Points, in no order, along strands that fork, close into loops and pass close to each other.
In the rows, zero is written as 128.
Two points are linked if the straight distance between their rows is under 128. Some points are linked to none.
Vibur: [140 140 113 110 119 108 146  98 157 190 196  99  92 169  72 151 128 105
 123  76 159 137 133 157 143 141  98 156 117 115]
tegub: [122 125 120 101 104 133 189  93 156  93  91 128 135  81 129 138  76 103
  89 130  78 134 151 121 117 101 183 103 140 128]
venad: [115 181 176 206 130 136 156 118 101 107  29 161 149 106 172 119 147  72
 140 119 128 199 143 147 128 148 169  89 126 136]
Bol: [ 94 157 155 140 172 116 116 190 116 114 106 121 176  96 143 104  98 177
 180 166  92 111 125 137 152 100 119  78 158 115]
Gedo: [ 84 144 206 184 135 147 158 175 109 150 100 154 143 119 181 109 150  94
 159  99 162 133 107 147 177 145  98 104 105 133]
niziv: [120 132 148 150 180 130  91 158 119  90 140 148 119 135 137  95 142 124
 172 110 121 110 140 128 164 184 103 111 131 130]
gup: [ 84 178 174 140 116 101 155 156 110 129 107 124 141 107 113 111 101 111
 164 142 133 120 127 113 154 140 102 105 124  93]
Zogig: [ 92 149 148 113  99 181 102 119 123 168 180 177 134 167  88 183  85 119
  98 109 145 104 130 138 153 183  56 156 118 107]
Res: [102 115  47 123 109 164  94  91 152 169 162 138 116 154  91 217  76 172
 104 132 128 132 111 145 119  91 131 183 163 137]
bimav: [198 106 105 114 168  77 136 155 101 103 113  69 107  83 144 115 141 131
 141 151  45  55 129 155 141  89 136 120 119 155]
zavi: [171  54 118 111 138 133 169  98 170  97 136 103 114 104 159 124 187 130
  69  88  99 158 129 104 114 148 187 159 148 157]
zofor: [168 127 106 102 135 120 113  87 135 152 207 119  97 174  84 108 175 130
 121 104 157 101 109 143 128 146 104 157 119 138]
libad: [117 139 183 107  85 105 112 148 140 174 128 130 142 129 126 181 145 108
  62 125 156 130 145 120 103 169  90 155  88  82]
kame: [218 132 111  94 147  87 119  87 149 129 213 106  64 176  64 105 165 116
 141 115 133  75 134 157 121 120 114 189 123 155]
suro: [177 105 135 102  99 103 132 135 165 203 185 112 120 170 108 166 195 148
  99  96 154 151 142 152 108 157  92 179  84 107]
fuzo: [ 93 144 120  99 111 117 130 132 116 148 136 101 154 123 112 130 126 162
 144 180 155  96 101 127 136  88 104 123 124 127]
rur: [ 92 163 107 111 105 147  87 104 132 143 172 161  99 173  63 157  61 130
 125 119 140 103 149 131 127 152 102 172 137 117]
nur: [ 91 174 107 117 118 156  97  91 141 111 162 149 104 165  65 122  36 146
 142 127 117 133 149 130 133 143 138 137 163 126]
pag: [113 165 141 153 131 116 179 109 142 151 145 116 115 141  98 126 126  85
 125  87 166 169 132 135 158 162 133 112 126 113]
vebo: [ 79 173 177 113  93 145 116 134 134 139 137 152 151 142  99 164 112 108
  99 121 134 127 166 115 139 186  95 136 117  93]
Pak: [104 120 154 157 175 177 114 146 127  98 132 107 173 111 211 121 181 153
 126 147 112 201 138  83 130 157 158 118 154 149]
tabif: [198 114 111 107 164  66 113 146 113 107 148  83  96 114 104 105 177 107
 173 144  98  55 131 157 134 123 122 143 121 149]
kigo: [179 101 106  69 126 120 119 101 143  59 134 109 115  87 159 129 131 136
 104 157  47  88 152 110  95 107 178 132 143 149]
Vilis: [143 152 129 210 219 134 137 189 124  93  75 133 154 101 186 130  89 130
 149  93  60 156 184 155 160 140 168  95 138 106]
pem: [163 115 108 151 192  90 149 178 110 118 113  66 102  84 127 104 108 125
 158 123  51  89 129 153 179  96 132 108 126 127]
Rutub: [142 116  86  88 114  95 124 105 132 129 150 119  78 140  89 149 114 126
  89 121 119 100 148 140 118 133 137 159 128 149]
Nepil: [ 98 129 112 119  94 160  97 112 132 111 104 159 134 149 108 156 102 158
  81 142 119 161 150  94  93 147 153 119 147 136]
damo: [122 153 139 159 116 139 178  87 123 112  72 152 130 100 145 130 140  72
 101 110 130 187 155 135 118 148 191  93 137 135]
gat: [ 88 141  83 123  99 125 116 118 126 184 149 121 119 144  89 210  52 163
 133 128 135  91 132 159 126  84  92 174 146 114]
tusa: [115 119 151 138  83 107 149 136 112 147  80 107 144 118 143 132 141 121
  93 119 162 144 119 110  84  89 117 126  95 106]
fum: [ 74 137 148 154  52 159 131 130 120 190  81 182 167 145 104 177  80 118
 108 138 181 156 104 126 114 112  85 134 109  98]
Tabe: [112 133 162 200 180 127 158 157 112 107  92 116 156  98 196 125 156 113
 144  96 103 168 131 145 158 124 157  85 139 154]
lofat: [ 79 188 190 164 120 135 162 132 103 143  98 159 122 124  94 111  90  73
 178 132 156 146 120 138 166 160 104  83 136  98]
Nabig: [134 100 129 132  91  91 134 129 122 160 101 135 103 145 111 122 123  86
  98 102 158 134 132 123  93 119 116 128  85 109]
sepi: [113 126 132 120 140 150  96 135 123 120 170 157 136 159 118 110 147 137
 155 132 164 104 102 120 167 152  81 130 124 154]
Godi: [139 140 137 135 122  96 192 112 150 179 159  89  88 133  69 120 124  64
 129  82 159 153 136 148 137 145 122 138 106 106]
sedef: [161 128 158 132 182  96 111 164 122  91 132  82 122  99 175 105 174 122
 108  96  63 119 186 113 110 174 150 129 118 118]
rol: [106 113 140 144 119 117 105 173  87 110  69 154 127 112 128  81  81 138
 166 155 103 109 114 119 108  98 146  94 131 108]
pupe: [179 107  87 129 174  94 158 143 127 120 155  88  69  89 102  82 105 111
 179 105  59  89 121 148 187 101 133 131 148 137]
Segem: [ 93 158 120  83 121 131 103 119 110 106 135 115 159 125 111 126 102 180
 134 188 120 105 137 124 127 100 139 114 146 126]
Pavuv: [132  92  99 138 147 128 164  83 140 124 139 114 100 126 118 107 141 117
 113  91 128 142  99 130 137 117 152 109 134 159]
nem: [145  94 125 143 136  91 110 163 100  99  76 129  91 106 135  92 124  97
 141 116 100 110 133 131  97 125 131 100 111 124]
Tapad: [ 93 145 147 134 150 169 106 156 125  97 130 130 178 119 176 121 165 167
 144 170 129 166 103  91 135 135 124 117 135 142]
lokon: [ 80 157 159 123 120 167  93 131 113 102 151 185 158 139  96  88  83 160
 169 161 127 137 134 112 159 149 110  91 157 112]
zit: [ 77 147 155 127  85 126 175 124 125 198 139 121 150 137 127 140 109 119
 143 131 201 113  86 131 147  81  59 119 110 101]
sado: [139  98  25 121 117 147  96  88 155 193 179 126 113 153 100 216  98 155
 112  98 159 112 118 154 115 106 101 186 139 143]
sevob: [148  92 155 163 195 117  93 170 129  97 126 118 125 127 204 104 200 141
 120  94  85 150 146 115 113 159 170 143 129 142]
Lobi: [ 83 134  98 142  89 142 134 122 143 193 112 137 150 148 105 188  69 154
 104 142 170 134 104 129 116  78 106 147 128 111]
Lera: [ 87 165 145 102 119 187 104 133 115 110 174 176 145 151 117  95 103 143
 157 149 158  92 109 118 170 165  85 112 121 125]
vudeb: [ 94 195 198 190 124 131 167 139 112 141  71 169 155 123 151 114 133  67
 171 129 157 176 128 156 161 153 122  92 108 123]
mabuv: [203  77 109 110 127 101 110 125 133 132 143 112 116 146 147 137 215 133
 136 162 164  98 111 131  92 124 107 152 114 147]
zuded: [177 101  75  82 117 119 146  73 153 118 157  99  82 113  97 140 127 139
  84 142  98  77 139 137 115  98 146 167 132 155]
rok: [155 135 145  90  98  98 142 142 142 187 182 124 106 172 109 133 158 108
 153 136 176  95 115 150 138 135  53 160  81  96]
fafa: [116 127  79  90 100 144 170  73 156  98 134 140 125 102  96 130  36 151
 107 131  77 137 156 145 132  87 177 122 152 123]
peva: [ 90 142 171 131 100 173 100 142 111 113  89 207 157 145 121 110  85 142
 134 147 144 160 124  97 130 150 126  86 140 123]
Doku: [130 159 148 155 178 132  96 175 118  77 119 125 124 104 145  88  90 128
 170 108  69 116 163 126 149 162 139  96 133 101]
Kazul: [182  87  86 103 127 148  86 106 135 119 143 133 127 153 135 162 198 145
 118 189 177 128 103  99  83 126 120 167 124 158]
zupop: [140  91 119 156 193 154  95 151 118  84 116 116 135 128 213 126 194 149
 127 129  90 157 119  83 117 147 168 139 159 160]
lav: [142 137 115  93 138  92 144 120 130  90 143  62 108  86 114  96 101 116
 120 123  66  90 170 122 137 131 155 116 129 122]
mal: [166 101 163 161 139  95  96 188  86 109  78 131 115 115 180 102 179 123
 131 118 108 110 130 126 100 114 131 127  91 127]
rudoz: [139 140 123 110 131 114 163 122 139  80 108  83 129  63 154 106  78 113
 125 128  54 127 163 129 119 118 160  95 148 117]
Zenem: [158 100 119 110 135 106 142 127 103  81  90 104 134  77 179 123 132 140
 109 131  56 118 142  93  90 105 170 107 122 138]
dasu: [148 155 121 172 220 144  93 180 121  73 108 117 145 110 184 119  80 151
 141  91  32 130 186 140 126 161 159  93 147 105]
taza: [167 117  70  93 124 141  87  93 131 130 174 131 137 159 114 166 161 144
 143 194 190  86  96 136 111 111  88 171 131 163]
per: [ 75 165 176 155 106 150 172 130 114 176 109 157 170 137 141 118 115 114
 155 129 211 146  77 127 148 100  79 101 111 116]
bap: [ 98 146 168 135 133 142 121 194 109 118 120 132 192  95 187 112 156 168
 162 172 130 108 104 110 152 118 105 105 121 125]
tofur: [135  98 136 107  95 146  89 158 105 117 107 177 160 137 168 128 176 142
 134 188 167  99  95 108 112 132  91 135 105 143]
kose: [187  89  71  85 134 127 115  88 174 132 171  94 103 148 108 148 197 155
  85 115 150 129 110 119 114 131 147 192 153 157]
lopil: [ 76 121 194 166 114 179 144 151 108 140  93 185 173 134 181 102 142 132
 157 142 176 173  91 128 160 119 107  99 114 137]
netak: [100 148  92 129  99 130 172  89 127 138 123 157  99 120  79 132  16 129
 125 135 110 145 139 143 126  91 170 101 152 115]
fas: [148  98 119 137 132 120 141 159 102 106  62 109 149  89 195 111 155 130
 111 129 107 153  95 100  91  78 168 111 124 139]
sanef: [135  98 137 157 134 109 189  94 159 111 110 138 104 119 144 117 164  87
 100  61 122 156 136 133 126 155 176 110 118 136]
tek: [180  55 124 134 135 108 116 141 123 147 107 113 122 131 186 111 226 142
 120 136 165 152 103 112 103 120 137 156 102 143]
fur: [ 86 162 149 115 101 107 156 136 124 166 141 105 142 128 104 114  90 122
 149 151 163  94 108 124 152 111  84 114 137  96]
vek: [189  50  85  94 121 113 161  88 170 148 146  98 106 137 136 147 186 137
  76 107 139 140 105 125 111 108 160 167 121 142]
fufud: [ 93 137 162 164  75 143 136 139 116 161  54 158 155 125 133 147 132  94
 104 119 186 184 125 124  91 103 111 140  95 112]
Buv: [ 98 139 148 146 134 126 126 148 110 113  78 132 150  95 140 101  89 145
 159 144 103 156 124 130 116  96 163  67 144 126]
ket: [128 106 176 112  69 119 133 156 155 193 145 141 151 139 148 172 193 127
  79 106 170 154 134 132 118 165  92 177  71  99]
diro: [140 129 134  95 138  95 122 117 141 110 155  84 112 128 107 107 145 124
 120 121 105 107 151 114 111 143 136 136 113 126]
risa: [112 133  74 100 107 165  83  95 142 143 162 154 134 180  95 192 119 170
 120 174 168 113  95 123 114 113  97 175 144 146]
kivi: [116 108 167 151  99 138 127 151 101 134  92 176 106 146 128  96 117 101
 135 115 174 129 110 123 129 139  88 112  99 113]
Puze: [139 128  72 114 166 141  82 116 120  87 156 125 123 138 103 108 137 166
 161 136 112 107 101 130 144 111 149 114 174 159]
sisek: [ 89 170 139 129 134 145 103 113 123 102 131 157 136 138  82  85  38 148
 167 144  91 150 158 142 129 142 154  86 175 107]
Karap: [196  88  55  99 121 133 102  84 167 169 193 114 100 163  89 195 146 144
  94 115 143 104 129 153 112 114 119 205 135 152]
segit: [201  87  91  88 146  94 124 100 139 101 152  92  96 119 116 116 184 124
 121 160 115  68 124 145 113 104 142 159 130 171]
Taped: [ 90 199 134 133 137 165 124  94 143  95 118 146 152 133 104 109  61 129
 147 140 109 166 180 124 117 170 185  80 163 108]
lub: [100 188 123 151 133 157 138  82 131 113 134 139 133 137  84 141  93  91
 126 105 141 169 147 132 146 160 168  94 155 131]
zoda: [133 108 116 113 127 135 102 119 139 145 175 134 116 175 120 127 174 137
 114 111 176 127 101  96 144 150 105 154 129 137]
Fuz: [143  63 122 137 114 111 159 133 132 140  86  84 136 106 182 107 191 123
 102 124 141 164  96 108 107  82 166 130 120 152]

A fork is a point with three links, a tip a point with one. Leave the first point through the second and follow the links. Name the first fork or tip that comes.
kivi; Nabig: Res
suro; ket: sisek
sevob; zupop: mal
mal; nem: sedef

A piece is two or more points that can be reached from each other along the links. Count, over all rows, the pieces, the separate loops (a circle has one, a figure eight two, a Y none), the forks (points with three links) and the tips (points with one).
pieces: 4
loops: 3
forks: 11
tips: 13

Name the points in between on the shortest way along the links from the first point to the second, in order.
zuded; Nabig: segit mabuv Kazul taza risa Res gat Lobi fum fufud tusa
vebo; zofor: Zogig rur nur sisek lokon Lera sepi zoda
mal; zupop: nem rol Buv Bol bap Tapad Pak
Taped; dasu: sisek lokon Lera sepi niziv Doku
fafa; bimav: tegub rudoz lav diro Rutub zuded segit tabif
kigo; pem: Zenem fas Fuz tek mabuv segit tabif bimav
